Points on a hilly landscape, in no order, each with its height.
A ball rolls from a point to whichever of its 5 nearest points has the largest drop for the distance, and stops where none of them is lower. Distance is the straight distance between rows; heights are no part of it.
z460 height 2.99: [ 48   7  28 -22   1  -8  -8 -13  35  17  20]
z705 height 2.69: [-39  14 -33  -3  -7  12   5   1 -38   7 -24]
z996 height 3.49: [ 47   1  39 -13   9   6 -31  -3  35   4   4]
z768 height 4.94: [-28  40 -31 -11  -6 -22   2 -11 -12  25   9]
z886 height 2.26: [-37   5 -26   3  -8  23   5  -1 -43 -11 -26]
z413 height 3.86: [ 17 -21  32  23  12  11 -18  30   5 -13 -14]
z216 height 5.73: [-24 -26   3  18   0  11  -2  13 -16 -19 -22]
z349 height 5.72: [-28 -35  -1  27   3  27  -2  -4  -3 -44 -31]
z909 height 4.81: [-28   4  -7   5   4   1  -3  11 -30   2 -14]
z619 height 4.79: [-29 -28 -13  28   2  35  -1  -8 -11 -41 -34]
z797 height 5.42: [-25   1   2  11   4   0  -3   7 -18  -6 -19]
z815 height 4.80: [ 35 -12  43   3  17  13 -33  19  18  -4 -14]
z330 height 0.48: [-31  14 -37  -1 -10  26  16  -1 -42  -7 -32]
z960 height 2.12: [ 21  16  12  -7   8 -21  -4   3  26  13  15]
z794 height 5.29: [-20  37 -34 -13  -5 -35   9 -15  -5  25  23]
z891 height 3.80: [-38 -19 -26  17  -4  35  12 -15 -19 -38 -32]
z819 height 2.91: [ 25 -66  39  35  12  52 -32  19  29 -53 -24]
z107 height 4.58: [-19  11  -3   2  11 -14  -2  13 -12   9  -4]
z795 height 4.52: [ -8 -23  23  19  12   8  -7  24  -1 -20 -16]
z178 height 2.80: [-34  -8 -32  10  -8  32  12  -6 -30 -18 -31]
z174 height 4.28: [-32  32 -28 -12  -4 -13   0  -2 -36  18  -6]
z744 height 2.35: [  3   3  16   8  15 -12 -13  19   1   3  -4]
z727 height 2.53: [ 42   8  16 -29  -5 -19   8 -14  34  27  36]
z764 height 1.74: [ 14  13  12   0  14 -20 -11  10  15   6   3]
z665 height 4.71: [-32  -9 -44  23   6  46   9 -26 -16 -50 -41]
z386 height 2.25: [ 27  12   8 -15   5 -25   3  -7  24  18  28]
z636 height 3.10: [ 42   9  10 -31 -16 -21  24  -9  18  40  49]
z426 height 3.67: [ 36  11  -2 -31 -22 -31  30  -6   8  43  57]
z311 height 3.35: [ 15  -6  28  12  11  -2 -14  25   5 -13  -7]
z971 height 2.81: [  4  23  -7  -6   8 -32   3  -1   8  20  13]
z236 height 6.25: [-32 -34 -10  44  17  41 -12 -19   5 -67 -39]
z927 height 2.60: [ 31  13  -3 -23 -11 -32  21  -6  18  29  42]
z916 height 5.06: [-21 -51   9  38   5  28  -2   2   6 -47 -26]
z458 height 5.53: [-17 -33  15  23  -2  16   0  10  -6 -26 -20]
z164 height 2.49: [ 26 -56  42  24   7  45 -29  25  21 -46 -28]
z655 height 2.14: [  2  24 -11 -12  -3 -39   8  -7  11  19  26]
z414 height 3.42: [ 54   0  34 -46 -22  -2  16 -17  16  47  48]
z569 height 5.05: [  7  25 -21 -23 -21 -44  37  -7  -6  45  56]
z988 height 4.89: [-34  48 -42 -12  -7 -17   1  -9 -26  24  -3]
z397 height 3.83: [-38   4 -14   1  -3   5   3   8 -30  -2 -20]
z873 height 2.33: [ 17 -44  40  21   4  30 -19  31  10 -30 -24]
z786 height 6.54: [-13  33 -39 -17 -19 -40  16 -17  -2  33  36]
z37 height 2.97: [ 51   0  31 -37 -17  -6   6 -21  27  38  40]
z228 height 4.05: [-34  19 -19  -1   0  -4  -4   5 -32   9 -16]
z669 height 2.38: [ 15  16   2 -12   9 -35   3  -1  19  19  23]
z591 height 1.81: [ 28   5  21  -2  17 -11 -12  11  22   4   7]
z83 height 2.74: [ 46   4  33 -13   9  -1 -23  -1  31   5   6]
z914 height 7.53: [-16  37 -44 -23 -25 -45  27 -22  -8  39  48]
z242 height 2.82: [  0 -61  17  50  18  35 -13   9  21 -56 -23]
z250 height 3.82: [ 34 -36  46  17  12  31 -31  25  13 -23 -19]
z712 height 4.07: [ 29 -12  36   7  12   5 -25  25  13  -7 -14]
z603 height 5.80: [-21   3 -48  34  25  54   3 -24 -16 -72 -60]
z199 height 2.95: [ 51   1  33 -33 -11  -1  -4 -19  35  25  34]
z922 height 3.78: [-19  30 -16  -4   5 -31   2  -4  -2  19   6]
z961 height 5.16: [-30 -21   4  15   2  15   1  14 -16 -17 -25]
z994 height 3.41: [-35 -10 -18  13  -5  28   8  -4 -30 -20 -31]
z656 height 4.63: [-25  36 -26  -7  -5 -31   2  -9  -5  19  12]
z554 height 3.02: [ 47   4  19 -37 -18 -12  18 -15  18  38  45]
z646 height 3.12: [ 14  21 -11 -22 -10 -37  25  -9  13  28  42]
z495 height 3.13: [-36  29 -40  -7  -9   9   5  -2 -43  12 -19]
z967 height 1.96: [ 35  10  21 -11   9 -14  -5   3  24   8  11]
z72 height 4.19: [-12 -13  18  16   8  -2  -8  23  -8  -8 -14]
z778 height 2.64: [  4 -42  29  25   8  18 -10  25   8 -27 -21]
z883 height 1.07: [ 10 -51  31  28   8  30 -10  23  15 -40 -25]
z308 height 5.92: [-20  39 -38 -18 -12 -32  11 -15  -5  30  30]
z445 height 3.84: [-12 -44  17  30   8  23  -4  15   2 -32 -22]
z918 height 4.00: [-33  -1 -45  11  -4  44  16 -17 -31 -41 -36]
z132 height 1.48: [ 20  11  17   3  17 -15 -14  11  17   5  -1]
z733 height 4.75: [ 49  11  21 -46 -22 -15  25  -4   0  63  52]
z475 height 3.27: [ -6   9   5  10  15 -19  -8  14  -4   4  -5]
z812 height 5.70: [-35 -34 -12  30   8  35  -9 -21   0 -57 -33]
z122 height 7.18: [-26  49 -54 -20 -24 -37  18 -26 -14  39  37]
z162 height 3.85: [ 54   4  38 -49 -20  -6  14 -16   5  55  52]
z910 height 5.35: [-33  50 -53 -14 -10 -26   5 -16 -18  25  13]

Where does a ball stop that starts at each point below?
z794 => z655
z636 => z132
z554 => z132
z768 => z655
z236 => z330
z960 => z132
z199 => z132
z569 => z655
z250 => z883
z656 => z655
z916 => z883
z795 => z883
z988 => z330
z458 => z883
